Each row is a point on a tangle of strands that fork and nearly touch. The rows are in no order.
Points whose rows are less than 49.5 apart are linked; no others are.
Baf:  12  -7   4  -5   0  10   5   8   2 -11  -6   3   3  -4   0   8   2  -7  -2   9   5   1   7  -2   7 -15   4  -3 -10  -7   2  -5 -18  -4  -8  12  -4   3 -14   0  -9   1 -17
faden:  -3   2  -4  -1 -13  -1   4 -15  -9  -6  -4  23   3   1  -2   6   2 -12   6  -6 -15  -2  -5 -11   5   8 -19   7   8  -2 -11 -11   8   0  -7 -17  16 -15  -7 -11   6  -3  -3
nug:   4  -1  10   5 -10  -5   0  18 -12  -8  11  13 -11  -1  -4  32   9  -6  10   6 -11  -4  -6   6  13   4 -20  -5   3  15 -23 -10   2  12 -17   2   3  -2   1 -22  -4   2  13
lonub: -21  16  -9   0 -12   2   3  -4  -1  -1 -15   1  -9   9   5  -9 -13   9  -9 -12  -5  13  -3  -9 -16   1  -7   3  -4  -1   2 -18   0  -4   5  10   6   0 -18   2 -14  -4  -2
Lozul: -18   5  -5  -8 -11   6  -3  -5   9  -7 -19   1   1   5   6 -13  -9   2  -1 -16  -8  11  -2 -17 -13  -2  -1   3   1  -5   6 -11  -3 -13   8   7  -1   1 -23   9  -3 -10 -15
Rur:   5  14   7  12   3  -3  12 -12  -7   9   8  -5   1   9   5  -5 -11  -3 -19  16  20  -1 -13  -1  -1 -15   7   3 -11  -7  -4   6  -2  -9   8   4  -2   5   4  -3   1   8  -4
nit:  -4  26  -5  12  10  -2   7 -24 -16  25  -3   0 -23  15  -1 -17 -20   9 -17  -1  10  12 -18  11  -8  -2 -11   5  -4  -2  -2   4   8   4  12  -7  15   5   5  -8 -12  13  15
vigim:   0  10  -5   9  15  -2  -3  -8  -2  15 -19  -8  -6   2   3 -12  -9  -5  -8   2  -3  21 -15  20   0  -9 -13  -7 -10  -1   5  -3  -1   7  20   5  20   2  -8   0 -12   8  -8
Pir:   4  12  -2  16   4 -10  20   1 -17  22   7  -6 -15  11  -2   1  -5  12 -14   5  10   5   2  14   2  -3  -4  -1  -9   1  -9  -4  12  -4   3   5  17 -16  10 -14  -5  17  18
sadaf: -15  10 -11  -7  -9 -13   0   1  -6   5   3  -5 -17   0   3  -8   3  11  -7 -11  -4   1   0   6 -13  26  -5   5   9  12  -2  -9  17  13  -5 -10   1  -3  20  -4 -16  -6  28
komo:  -2   1   6   4 -17   0   5 -17 -10  -4  14  22   6   7  -2  12   3  -4   9  -6  -3 -13  -3 -21   5  11 -11  11  15  -8 -14  -2  13  -9  -8 -22   9 -16   4 -11  24  -2   5
rusov:  15  -5  -3   5   4   4   5   3  -7  -6   4  11 -13   3  -1  10   8  -3  -1   7  -1  -4   0  12   5  10 -14  -2   1   8  -6  -2  -1  11 -17 -16  15   7  17 -12 -12   4  16
puzeg:  10  -9  -4   3   5  -9   6   2   5   6  -9  -9  13  -2   2  -8   2 -11   0   1   4   9   9   3   7  -9   9 -11 -10  -6   0  -2   1 -12  13  10  12 -17  -7   2   4   2 -20
Fep:  -8  18  -5   4  -3   3  -3 -24  -2   2  -1  10  -4   6  -1 -10 -18  -4  -5  -3   1  -1 -16  -6 -13   8  -6  12   7  -4  -1   4   4   2   7 -21   3   9   6   6   3  -4   5
Vesed:  -5   6   1  -1   9   4 -20   1  11  -5  -1  -6   7 -15   0   3  -4 -10   2  10  -7   2 -17  10   0  -3  -3   4   1   6   8   6  -5  17   7  -3 -17  19   5  15   0  -3  -3
Sek:   9   7  -9   9   9  -5   4 -18 -15  15   5  11  -6   2  -9   6  -7 -11   4   4  -7  -1 -18  12  11   5 -15   5  -2   3 -13   7  13   8   4 -20  18 -10   9 -12   6  13  14
tadit:   0 -22   5  -1   2   4   3   3  -1   2  -3   1  10   8 -12   1   3   0  18  -7   8  -4  21 -11  12 -15  14  -7  -1 -13   8   6  -2 -23  15  14   1 -13 -11  -1  38   3 -22
pepi:   8   3  -2   6   0  -8   2  -6  -6   4  13   6   4  -1  -6  11  -2 -14   1   7  -1  -9 -13   4  10   4  -3   3  -1   6 -13   7   9   4   1 -15   2  -5  11  -2  14   6   7
Lakos:  -6  -1  -7  14  12   9   8 -23 -11  10 -15  11  -2  25  -8 -13 -15   4   5 -10   2  14   8 -10  -1  -5  -6  -3  -4 -10   5   1   2 -17  19   3  26 -10 -11  -7  11   0 -14
Til:  14  -5   0  -1   7 -10   4   9   4  14  -1  -4 -14  -6   2   3  10 -12 -14  11  -8  11 -13  38   8  -2 -13 -10 -13   4   0  -9  -5  16  -2   6  23  -1   4  -5 -21  12   5
rike:  16 -17   2   1   3  -5  -7  27   5  -9  10  -2   3  -7  -6  21  18  -4  13   4  -9  -3  11  18  13   5  -3 -16  -2  15  -9  -5  -4  12 -12   6  -5   1   6  -3  -4  -1   3
Tezat: -14  11   0 -11 -10  16  -5  -8  10 -14 -14   3   2   0   8  -4 -12   4  -3  -4  -6   5  -8 -22 -11  -8  -1  12   1  -9   4  -5 -12  -9   0   4 -15  11 -25  11  -3  -9 -15
peto:  -9   7  -6  -1   4  -1 -15 -13   6   2  -5  -1   8   0  -1 -16  -9  -8   1  -7  -5   2  -7  -3 -12   8   5   3   6   0   5   7   6   4  15 -13   0   7   4  13   7  -8  -1
Guzu:  -9  -2   2  -8  -4  20  -7 -10   4 -16  -8   9   6   5  -3  -2  -8   4  13  -5   1  -1   8 -23  -5  -9   4   7   8 -12   9   4 -12  -8   2   3 -13  10 -23   7  15  -8 -15
kotub:   2 -18   7  -7  -7  -3  -2   6   4  -4  17   4  16   1  -6   5  14   0  12 -11  -3 -22  12 -16   7   9  15   1  11  -1  -8   8  11 -11  -4 -14  -7 -10  11   1  25  -2   6
bato:   8 -23   0   2  10  10   1   1  -2  -2  -4  10  14   3 -16   7   7 -12  28   1   3  -5  18  -5  16  -5   6  -5  -4 -14   6   8  -4 -15  11   1  12 -16  -7  -7  40   0 -22
Mora:   4  -1  -3   7   0  -9   7   3  -9   6   3   3   7   2 -11  16  -1 -16  11  10  -8   2 -10   9  17 -14  -5  -7 -12  -2 -12  -4   5  -8  11   7   5 -18 -10  -7  20   8  -9
midu:   4 -22   3  -5  -9   0  11   5   0  -1   4   7   9   5  -2   5  12   4  12 -15  -2 -13  25 -15   7  10   8  -3   7  -9  -4  -2   6 -17  -8  -9  12 -22   5  -4  16   1  -3
Mareg: -22  -7   0 -25  -3  -3 -19   5  19  -8   1 -10  14 -16   1  -3   9   0  12 -11 -23  -4  -5 -14  -7   6   6   4  10   8   9   2   1   5  -1   9 -34   1 -12  16  -1 -15  -2
Lila:  13  -6   5   4   6  -9   6   2   2  10   4 -14  21  -3   3  -5   4  -8  -1   5  14   0   5   0  11 -17  19  -8 -10 -11  -2   9   4 -18  17  11  -2 -15  -1   1  20   6 -18
Bav:  18 -11  -2   4   9 -10  -5  23   6   2   7  -6   2  -8  -7  18  12  -8  10  11  -7   6   5  29  15  -4  -4 -18  -9   6  -2  -7  -5   9   0  14   5  -8  -2  -1  -2   5  -6
Baset:   5   1   5 -15  -4  19  -5   3  13 -20  -7   5   2 -13   7   4   1  -4  -4   8  -6  -7  -9  -8   0  -2  -7  10  -2  -5   3  -1 -18   8 -19  -8 -16  21  -8   8 -15  -3  -7
Bupim:   9  -3   2  15   8   8  -9   8  -7  -4   6   6 -10   6  -9  22  -2   2  10  17   4   1  -1  17  12 -14  -9  -3  -4   5   1  -2 -11  11  -5  10   1  14  -1  -9   2   7   4
tepel: -10   5 -11  -7  -2  -4 -13   1   3  -2  -3   1  -8 -10   4  -6   4   0   0  -6 -14   5 -10  11  -7  20 -13   3   8  15   3  -6   6  21  -4 -14  -4  11  15   7 -17  -7  16
bov:  -7  12   2   2  -9  -9   1   6 -14  11   7   1 -26   1  -2  11  -2   3 -13   4  -2   3 -16  18  -1   6 -15   2  -3  10  -9 -12   6  19  -8   1   6   2   6 -15 -16  11  24
ful: -12  -4  -5   7   9  -3 -14   2   5   6 -16  -7   5   5  -4 -12  -8   3  11 -13  -2  20   9   1  -5  -6   6 -13   0  -1  13  -3   1  -4  24  18   4  -2 -12   8  10  -4 -16
vipa: -11  -7   0  13 -10  -2   5  -7 -18   5   1  21  -6  16  -7  11  -1   9  19 -12  -2   0  16 -14   6  -5  -5   0   9  -6  -3  -9   9 -17   5   6  15 -20  -7 -15  26   1  -1
gode: -10  23   1   3  -5   9   3 -18  -1  -2   0   5 -10   9   6  -8 -20   4 -14   4   8   1 -14 -10 -15   1  -3  12   1  -6   4   0  -6   0  -2  -7  -5  18   0   5 -10  -5   4
sigi:   7  11   8   5  -1  -7   7  -2   4   5   4 -15   7  -2  14 -11  -4  -2 -22  11  23  -1  -6  -2  -6 -16  15  -1  -7  -6   0   6  -1  -7   9  12 -10   4   1   2  -5   2  -9
marib:   2 -10   9 -19 -11   7  -2  13   5 -23   5   3   6 -11   1  14  13   8   7  -4  -6 -13   7 -17   3   0   2   2   5   6  -9   1  -8   2 -24   2 -30   2 -16   1  -5  -8  -5
Mukez:   7  -3  16  -1   3  -3   1   9   7   6   3  -6 -23 -14  11   1  12  -6 -26  18   8   4 -27  33  -1  -2  -7  -3  -7   0   7   1  -9  17 -12   6   9  26  17  -1 -21  11  10
funo:   5  -1 -11  -2   4  -2   3   4   2   3 -14   4 -11  -6  -2   0   4 -12  -1   5 -17  15  -2  25   7   4 -20  -8  -7   4   1 -13  -3  15  -2  -4  25  -4  -4  -2 -20   7  -1
kabof: -12   3  -5  -3  12   6 -23  -4  15  -4 -19  -6  13  -9   0 -19  -7  -6  10  -5 -11  11  -4  -2 -10   6   2   1   6   0  16   8   1   8  18  -5  -2  10  -6  18   4 -10  -9
getom: -14  15   4 -18  -9  -3  -4   1  16  -4  -6 -18   2 -15  19  -9  -5   2 -18  -1  -1   1 -19  -6 -14   1   6   9  -3   5   5  -3  -6   1   1   7 -25  12  -8  16 -20 -10  -5
kalug:   9  -4   8 -12  -6   5   5  11   5 -19  14  -3  -4  -8   8   3   7   6  -6   3   8 -21  -3  -8  -8  12   5   4   4  10  -7  10  -5   4 -29  -8 -25  19  15   4 -19  -8  14
gotif: -13  13  -3   6  -9  -7   1 -11 -11   9   1   7  -3   7  -5   5 -15  -3  -2  -4  -3   5 -13  -3   0  -5  -6   4  -2   1 -10  -7  10  -3   9   2   2  -8  -9  -5   7   5   1
lozi:  -8   3   6  -1  -7  -5  -5  -4  -1  -2  16  -5  11   3  -5   7  -7   2  -1   2   7 -10  -5 -13  -1  -5  16   9   6   1  -6   9   6  -4   6  -1 -25   1   2   6  22   0   4
gotat: -12   7  -1  16  -3  -1  -1 -14 -12   9   9   9  -5  20  -9  -5 -11  19   8  -9   6   2  16 -12  -7   4   4   5  13  -7   2   3   9  -7   6  -4   7   0   5  -4  15   0  12
Mibi:   7  -3  -9  -4   2  10   4 -13   1  -9  -9  15   7   0  -2  -6   0 -15   7  -1  -8  -3   0  -6   0   7 -10   5   2  -5   1   1   0   0  -7 -22  18  -2  -1   1   1  -5  -7
nunek:   0   2  -5  17   5 -14  15   2 -14  24   0  -4  -6  12  -5   1  -6  10   0  -3   6  13   9   9   6 -10   0  -8 -12  -2  -7  -8  15 -12  14  20  18 -26  -1 -11   6  15   1
Fav: -13  12   1  -7  -5   1  -4  13   9  -5  -3 -14 -16 -12  17  -7   5  13 -16   3   1   3  -8   8 -13   8  -1   6   0  10  12  -6  -6  14 -10  11 -13  23  12   8 -32  -6  15
nog:  -6  16  -8  -3  -5  -9  14  -2 -10  13  -2  -8 -25   1   8 -18  -6   9 -22  -4   7   4  -6  13 -15  16  -6   2   2   6   1  -4  11   7  -2 -11  11  -2  20  -2 -23   4  24
devem:  -7  -1   5  -1 -11 -11  -9  17  -8  -9  14   6  -5  -3  -2  23  11   2  12  -5 -11  -3   0   3   5  11 -12  -4  12  20 -17  -9  11  15 -13   1  -8  -2   4 -12  -1  -4  19
Samog:  13 -11 -11   2  14   9   1  -5   4  -6 -15   8   2  -1  -2  -8   4 -12   9   4  -4   5  15   6   2   8  -7  -6  -5  -2  10   1  -7   5  -1 -12  23   1   3   3  -5  -1  -9
morum:  -3 -14   3   0  -3 -11  -5  16   0  -1  18  -2  11   1  -4  12  16   8  11 -10  -5 -14  15  -6   3  14  11  -3  14  10  -7   4  14  -4  -5  -3 -11  -9  19  -3  14  -2  18
botap:  -3   5 -12  -2   3  -4 -10  -1   4   4 -12   4  -7 -10  -5  -2   2 -11   7  -4 -21  13  -6  16   3  12 -18  -3   1   8  -1 -10   4  20   4 -12  15   0   0   1 -10   0   4
sogov: -10   1  -1  -2   0  -8  -8  -7   4   2  18  -4   6   2   1 -10   2   9   1  -7   4 -12   2  -9 -13  16  16   6  15   6   5  10  10  -1   0 -12 -18   7  25   8   9 -10  18
gudid:  -5   4  -4  17  11   8   8 -17  -7  12 -18  -1  -4  27   0 -21 -16  12  -6  -9  15  18  10 -12  -8  -7   0  -7  -7 -10   7   0  -2 -16  17  11  19  -2  -9  -3  -3  -1 -13
Kuf:  10   6  -8   5   6  -1   8 -10 -15  12   2   9 -19   5  -3  -1  -2  -1  -5   1  -3   0  -6  17   2  14 -17   4   4   7  -7   1   9  12  -8 -25  21  -4  17 -12 -10  12  22
gidi:  -9   5  -2  -1 -13  -6   1   1  -9  -2   1  10  -1   0  -5  19  -5 -12   8   2 -11   3 -11  -2  10 -13 -11  -1  -4   2 -12 -13   1   1   4   9  -3  -8 -18  -6  10   2  -7
vezod:  24  -9   2   8   7  -1  11   4   1   1   8  -4  10  -1   4  -4   8  -2  -5  10  16 -10  14   1   7  -2  15  -4  -3  -5   1  11  -3 -10  -4  -5   4  -5  16   1   2   4  -2
nabap:  11  -5  -6  15   3 -16  12   8 -11  20   6   1   3   3 -10  16   2  -1  13   2  -7   3   4  15  21  -7  -3 -11  -9  -1 -11  -4  10 -13  11  11  18 -30   0 -10  17  15  -1
tezib:   7  -6 -10  14   8  -7   5  -4  -8  13   5   2  -1   7  -6   0   2   7   4  -2   2  -1  16   6   7   8   5  -3   5   2  -2   5  12  -3   4 -11  19 -12  19  -3   8   9  12
muza:  15  -4   0  12   1   0   5   6 -14  -2   7  16  -8   5  -4  25   8  -4   9   6  -5  -6   0   8  16   9 -19  -3   4   9 -18  -3   5   5 -15 -12  17  -8   9 -22  -2   8  15
Voviz: -10   3   1 -28  -5   2 -12   1  21  -6  -7 -17  13 -18  10 -14   4   4  -7  -7  -8  -3 -10 -16  -9   0  13   8   3   2   8   6  -4  -3   0   6 -33   5 -14  20 -11 -13  -8
Rulag:  13 -11   7 -17   4   5  -7   7   5 -15   3  -6  21 -14  -9   7   5 -11   6  10   3 -12  -4  -7  10 -12  13   2  -1  -7  -4  18  -9  -1  -2  -5 -28   2 -12   5  21  -2 -12
Mir:   6 -14 -10   0   7   1   4  -1   3   3 -17   4   7   0  -6  -9   2 -12   8  -5  -7   9  16   2   5   2  -2 -11  -7  -4   7  -3  -4  -5   7   1  21 -14 -10   2   3  -1 -22
Roga:  14  -1  -2   5   3   2   9   1   0  -3   5   2  -3   0   3  -5   3  -3  -9  10   9  -8   3   6   0   3   3  -1   0   3   1   5  -4   1 -11 -11   5   6  17   0 -12   3   7
Neri:   4 -10   2  -1   1  -3   2   3   6   1   4  -9  11   0   2 -12   4   6   0  -7   8  -5  20 -11  -4  -1  23  -4   4  -3   7   8   0 -10   2   4  -5  -2   8   5   5  -5  -3
bafo:  -3  -2   5 -11 -17   7  -1 -12   5 -12  13   8   8   4   2  -5   4   9   1 -11   2 -18   4 -25 -12  12  10  13  16  -9  -1   8   1  -7 -14 -15 -16   5   1   6  10 -13   4
Raseg:  12   4  -4  17  17  -3   0  -6  -4  14  -6 -10  -1   5   3  -9  -6  -3  -6  11  12  14  -3  18   4 -12  -1  -8  -8  -3   8   2  -1   3  16  10  17   0   3  -4  -4   8  -5
Zapi:  -2  -1   1 -15   7   5 -20  -1  13 -14   1  -2  19 -17  -1   0   3 -11  10   5  -8 -10 -14  -5  -4   6   0   9   5   5   2  13   0  15   1 -14 -26  15   2  15  10  -9  -1
Zegum: -14  15  -1   9   7   2 -11   2   6   9 -22 -11 -13   2  10  -9 -12   7 -10  -1  -4  27 -13  14  -5  -9 -10  -3  -7  -1   8 -12  -7   6  17  17   7  13 -13   7 -19   5  -7
rokor:  16   0  11  -7   5   7  -2   6   8 -13   9  -9   4 -13   8  -2   6   7  -7  11  14 -13  -2  -3  -3  -4  15   1   2   3   6  16 -13   3 -17  -1 -29  23   9   8 -11  -5   3
befe:  -3  10  -1   3  -2  -7   6 -10   3   6  10  -6   1   4   8 -19  -4   6 -12  -6  11  -6   3  -5 -17  14  15   5  12   0   6  12   7  -7   3 -14  -5   5  24  12  -3  -6  12
Geb:  -7 -15   0   4   6   3  -7   5   1   1  -9  -2   5   4  -7  -2  -2   6  18 -10   6   7  22  -6   4 -12  13 -10  -1  -1  14   1  -4 -11  18  24  -2  -4 -14   2  25  -2 -22
dirun:   0   8  -6  11   6   2  17 -13  -3  11 -14  -4 -11  17  10 -24 -10   9 -18  -2  14  13   8  -1 -11   0  -2  -3  -6  -7   6  -2   0 -13   8   2  24  -2   2  -3 -17   2  -3
Fika:  22 -10   5   0   6  -5   5  18   7   1   4  -6  -4 -10   3  10  14 -11  -9  14   1   5  -1  30  12  -7  -6 -14 -15   2  -1  -8 -13   9  -9  12  13   1   2  -4 -19   8  -3
mon:   8 -14   2 -11   9  -4 -10  12  13  -4  -6 -13  19 -16   0  -3  10  -5   8  -1  -3   4  11   2   4  -6  14 -10  -4   0   9   6  -8   2   9  15 -14  -3 -12  11   6  -4 -19
Mar:  -3  14  -3   6  -1  -1  14 -17 -10  11  -1   6  -1  11   1   0 -15 -11 -15  10   3   0 -21  -4   3 -13  -8   8 -13  -5  -8  -3   1  -9   6  -1   7  -5  -6  -5  -1   7  -5
Ser:   2   1   4  -8 -13  -3   8  17   1 -16  10  -3  -7  -3   8   5  11   7  -8  -3   0 -15   8  -6 -11  18   0   1   3  11  -8  -4   1   3 -29  -5 -10   3  11  -3 -20  -8  17
Bavi:  -1   6   1  -1  -7  -6   7  15  -7  -5  10  -2 -16   3   4   5   7  11  -9  -2   5 -10   6   4 -11  23  -5   1   6  15 -10  -4   9  11 -20 -10  -1   0  23 -10 -17  -2  29
zan:  -2   6   6  -1   3   0  -8  11  10   1  -5  -5  -3 -11   4   9  -1  -9  -8  14  -6  11 -16  18   6 -16 -11  -3 -15   0   4 -11 -12  12   4  17  -2  12 -13   5 -12   6 -11
pivul: -11   5   1  -2 -16   6  -5   1  -5 -16   1  14  -4  -3   0  17  -2  -2   7   1  -9   0  -4 -10   0  -5 -11   3   5   3  -7 -11  -4   5  -9   4  -9   4 -16  -3   1  -4  -4
Nenok:   2 -11   3  -8  -6  -1  -2  13   6 -10   8  -6   7  -6   1   0  10  13   2  -6   1 -12  17 -13  -3   1  20   1   4   5   4   4  -2  -3 -12   8 -22   0  -2   5  -2  -7   1
nekon:  -5  17  -7   5  -3 -11  15 -14  -7  14   2  -5 -13   8   6 -23  -9   8 -19  -6  10   0  -4   1 -17  15   5   4   6  -1   1   6  14  -3   3 -17   7  -3  22   3 -10  -2  17
muvez:  -7  -7  -4  14   3   4  14 -13 -16  13  -5  13  -5  24 -10   0  -7  14  14 -11   4   6  21 -11   5  -5  -2  -2   0  -9   3  -3   5 -18  10  10  22 -18  -4 -13  19   6  -7
zimu:  -8   5   0   0   0  -7 -13   2   3   0   6  -8   7  -7  -3   8  -6  -7   1   8  -2   0 -14   4   1  -8   5   3   0   6  -2   2   0   8   9   6 -20   4  -3   7   8   0  -2
gise: -11   7  -5   5   7  -7 -13   1  10   7 -18 -17   4  -2  11 -18  -7   4  -6  -8  -1  22  -3   6  -9  -6   5  -8  -2   4   9  -3   2   0  22  16   0   2  -7  11 -12  -3 -11
bado:  12  -3  11 -15   7   6 -10  12  14 -12   2 -16  11 -22   6   5   7   4  -4  12   6  -6  -4  -1   3 -15  13   0   0   1   8  11 -17   8  -5  13 -37  14  -9  10  -8  -1  -8
mimet:   2   1   7   4   1   6 -13  11   2  -7   7   3  -9  -6  -3  22   2  -5   3  14  -7   1 -16  17   9  -8 -13   0  -5   4  -3  -6 -12  20  -9   5  -3  19   0   1  -7   6   2
seb:   0 -18   3 -14 -10   0  10   0   8  -1  -7   3  14   2  -3 -11   7  -4   3 -18  -4  -7  18 -18   2   1  12  -3   1 -13   4  -4   2 -23  -1  -2  10 -22  -9   2  17  -1 -16
Zezol:  -3 -13  12 -15 -17  10   1  -9   4 -13  10   9  11   9  -5  -2   5   6   6 -14   2 -20  10 -29  -5  -1  11  13  16 -19  -2   4   0 -16  -8  -9 -12  -7 -10   1  26  -9  -4
puti:   3  13   8  12  -2  -7  20   7 -16  14  13  -2 -24   7   2   8  -1   9 -22  14  13  -6  -6  15  -1   2  -5   2 -10   2  -9  -3   6   5 -12   2  13  -4  13 -19 -14  14  26
fip:   6 -10   7 -23   5   6 -15   8  13 -17   4 -10  20 -23  -3   7  10  -5   6   7  -7 -11  -9  -6   3  -5   6   4   1   5   0  16  -8   9  -8  -4 -41   9  -9  12   5  -6  -6
Kasez:  -4   4   2   7  -4 -13   3  -5  -5  11  21  -2   8   6  -5   6  -6  -1  -1   0   7 -12  -6  -7   4   1  13   6   4   0 -13   9  15 -10   9 -11  -6 -10  16   1  25   5  10
Dup:   5 -14   4 -11   9   5 -11   0  19  -4 -18 -13  19 -10   4 -23   4  -3   7 -10   2   4  15  -9  -5  -2  19  -7  -2  -9  17  11  -8  -7  15   6   0  -2 -11  12   6 -10 -27
reke: -10  10   5 -18  -4   3  -5  12  23  -6  -8 -21  -5 -24  24 -11   7   7 -17   3  -6   0 -16   2 -11   4   3   5  -4   7  15  -3 -13   8  -8  12 -25  20   1  14 -36  -9   1
Dunoz:  -3   3  -4   0   4  22   4 -11  -2 -10 -20  15   0  11  -1  -1 -12  -4   2   4  -1   6   3 -10   2 -10 -11   6  -8 -10  10  -8 -15  -9  -2  -1  13   7 -16  -2  -8  -4 -18
zesad:  18 -17  -3   4   2   1  16   8  -4   0   3   8   7   3  -5  14  13  -7  12   1  -1  -8  19   0  17   5  -1  -6  -4  -2  -7   1   0 -12  -9  -7  20 -22   8  -8   9   4  -6
fomuf:  13  -4 -11  11  10   0  22 -13  -9  14  -5   4   1  11  -1 -10   0   1  -4   1   3   1  15   3   7   5  -1  -2  -4  -5   1   2   7 -13   1 -11  31 -19  13  -5  -1   8   4
navor:  20 -17   2   0  11  -6  -7  21   6 -10  13  -8  10  -9   0  11  18   0   7   6   3 -10  10  12   5   9   7 -11   0  15  -3   8   0   6 -13  -2 -13   6  19   1  -4  -1  10
zivif:  -7 -16   1 -26  -1  -5 -11  13  19  -7  -6 -11  19 -19  -2  -6  18  -2  12 -14 -20   0  11  -9  -2   2  14  -9   4   5   5   2  -5   0   0  13 -23  -9 -16  11   0 -14 -13
Domip: -12   2  -1   7  -4   9  -3 -15  -1  -1   1   5   3  16  -5 -12 -12  13   7 -10   6   1  11 -21 -10  -3  11   3   9 -11   8   4  -2 -10   9   1  -3   7  -8   5  16  -7  -6
Tel:   7  -5   4  -6   8   8  -9  16  15  -9 -11  -6   9 -17   3   4   4  -7   5   8  -6   9   1   9   6 -13  -1  -9  -9  -3   9  -4 -19   6   1  16  -8   9 -18  11  -8  -1 -21
kib:  -8  11  -2  11   1  -1  -6  -2 -16  15   0   5 -26   4 -10  12  -9   7  -2   1  -4  13 -13  21   4  -7 -18   2  -4   4  -4 -10   3  19   4   6  12   5  -5 -16  -9  13  15
daz:   1  -6  -5  13   6 -14  -9   9  -8  10  13  -2   2   3 -10   9   7   7  15  -7  -2  -3  11  10   7  13   6  -3  10  12  -5   4  17   4   5  -6   1  -7  21  -5  15   4  22
masuv:  -4  15   7  -1  -3 -14   4   6   5   4   5 -22  -1  -7  19 -12   1   7 -24   5  18  -2  -2   2 -17  -4  16   1  -4   3   5   1   1  -1   1  18 -15   7   7   3 -18  -3   5
Tun:  -3   2   9  -2  -1  -1  -4  14   8  -1   6 -12 -20 -10  12   1   7   5 -19  10   3   0 -16  24  -6   4  -5   0  -2  10   8  -1  -6  20 -12   6  -5  26  20   3 -25   2  15
dus:  -6 -19   3 -17  -1   7  -8  -1  17  -6 -16  -2  16  -2  -6 -20   3  -7  10 -20  -8  -2  14 -17  -6   0  12  -6   3 -12  14   2  -4 -13  11   1   5 -10 -18  10  16 -10 -22
vam:   3   0   2  -2  -5   4  -3 -12  -6 -12  14  15  11   0  -7  11   1 -13   9   4   2 -15 -11 -14   4   6  -5  11  10  -3 -15   9   6  -1  -6 -26  -4  -1   5  -2  22  -4   3
Dibi:  -4  18  -1   7   9   2   0 -14 -16  25  -6  -1 -31   6  -5  -5 -14   6 -15   1   0  17 -22  24  -2  -4 -20   6  -5   1   2  -2   4  17   9  -3  19   7   0 -13 -17  17  17
keful:   6  -2   2   2  -1  16  12  -3 -10 -11  -3  14   2  12  -2  10  -4  -2  -1   9   9  -4   8 -13   6  -9  -1   6  -5  -8   0  -3 -14  -9 -14   2   4   2  -8 -10  -5  -2  -9
nebo:   3  -3   5 -12 -12  14   1   6   2 -26  -1  14   2  -8   2  16   6  -5   5   4  -7  -7  -3 -13   4   0 -12   5   1   1  -9  -8 -12   5 -24  -7 -14  11 -13  -3  -9  -6  -5
pinov:   7   0  -2  18  12   7  -2   0  -6   5  -3   1  -8  10  -5   6  -8   4   5  12   9  10   5  13   8 -14  -2  -5  -8  -1   7  -2  -9   6   6  13  11   8  -3  -4  -2   9  -5
nura: -11  -2   1  -9  -4   9 -15 -12  10 -13  11   4   9  -1  -1 -11   1   9  10 -10  -4 -12   0 -18 -14  16   9  13  18   1   9  15   4   5  -4 -13 -23  15   7  13   9 -18   9
pog: -18   0   4   9 -15  -6  -3  -5 -12   4   9  12  -3  13  -8   4  -1  15  12 -18  -2  -3  15 -17  -5   2   2   2  16  -3  -3  -9  15  -9   4   6   3 -13  -4  -9  24  -1   9
Tet:  11 -10   4  -5  -1   5   2   5  -6 -12   6   3  14   0 -10  20   4 -13  14  13   4 -10  -1  -8  17 -15   7   0  -4  -9 -10   9  -6  -9   2  -1 -14  -8 -12  -5  27   2 -12
labit: -17  21  -2   1 -10   9   1  -5   0   0  -9   1 -23   3  11  -6 -13   8 -14   0   0   8 -13  -1 -15   3 -11  10  -2  -1   5 -13  -6   8  -3   0   4  17  -4   3 -25   0   8
Gapo:   7   2  -6   9   3  -2  23  -6  -7  10  -5  -2  -2  13   6 -12  -2   4 -13   1  13   3  15  -2  -1  -2   3  -3  -8  -8  -1  -4   2 -16  -2   2  21 -14   4  -4  -9   5  -4

Follow the links from the first point to the second, and from the first to the third. Name the last point that the two ways share.
Mibi, gidi, bado | pepi
Mukez, vipa, Bupim | mon
getom, bato, Gapo | mon
funo, devem, Zezol | sadaf

A fork is a point with three links. Follow the links from the first point to the second and name the forks in between, in order.
rokor, marib | fip pepi rusov
getom, vipa | mon midu
labit, Dup | midu
Kuf, sogov | pepi fip sadaf
bafo, Kasez | sadaf fip
morum, zan | midu mon Tel
Sek, Mar | rusov nebo gidi

A fork is a point with three links, a tip a point with one. Leave the first point through the second and follow the links. Name the first fork or tip that comes.
navor, rike | sadaf
pog, vipa | midu
Tun, Fav | mon
muvez, vipa | kabof
Mora, nabap | nit
mon, zivif | Mukez
tadit, Geb | Tel
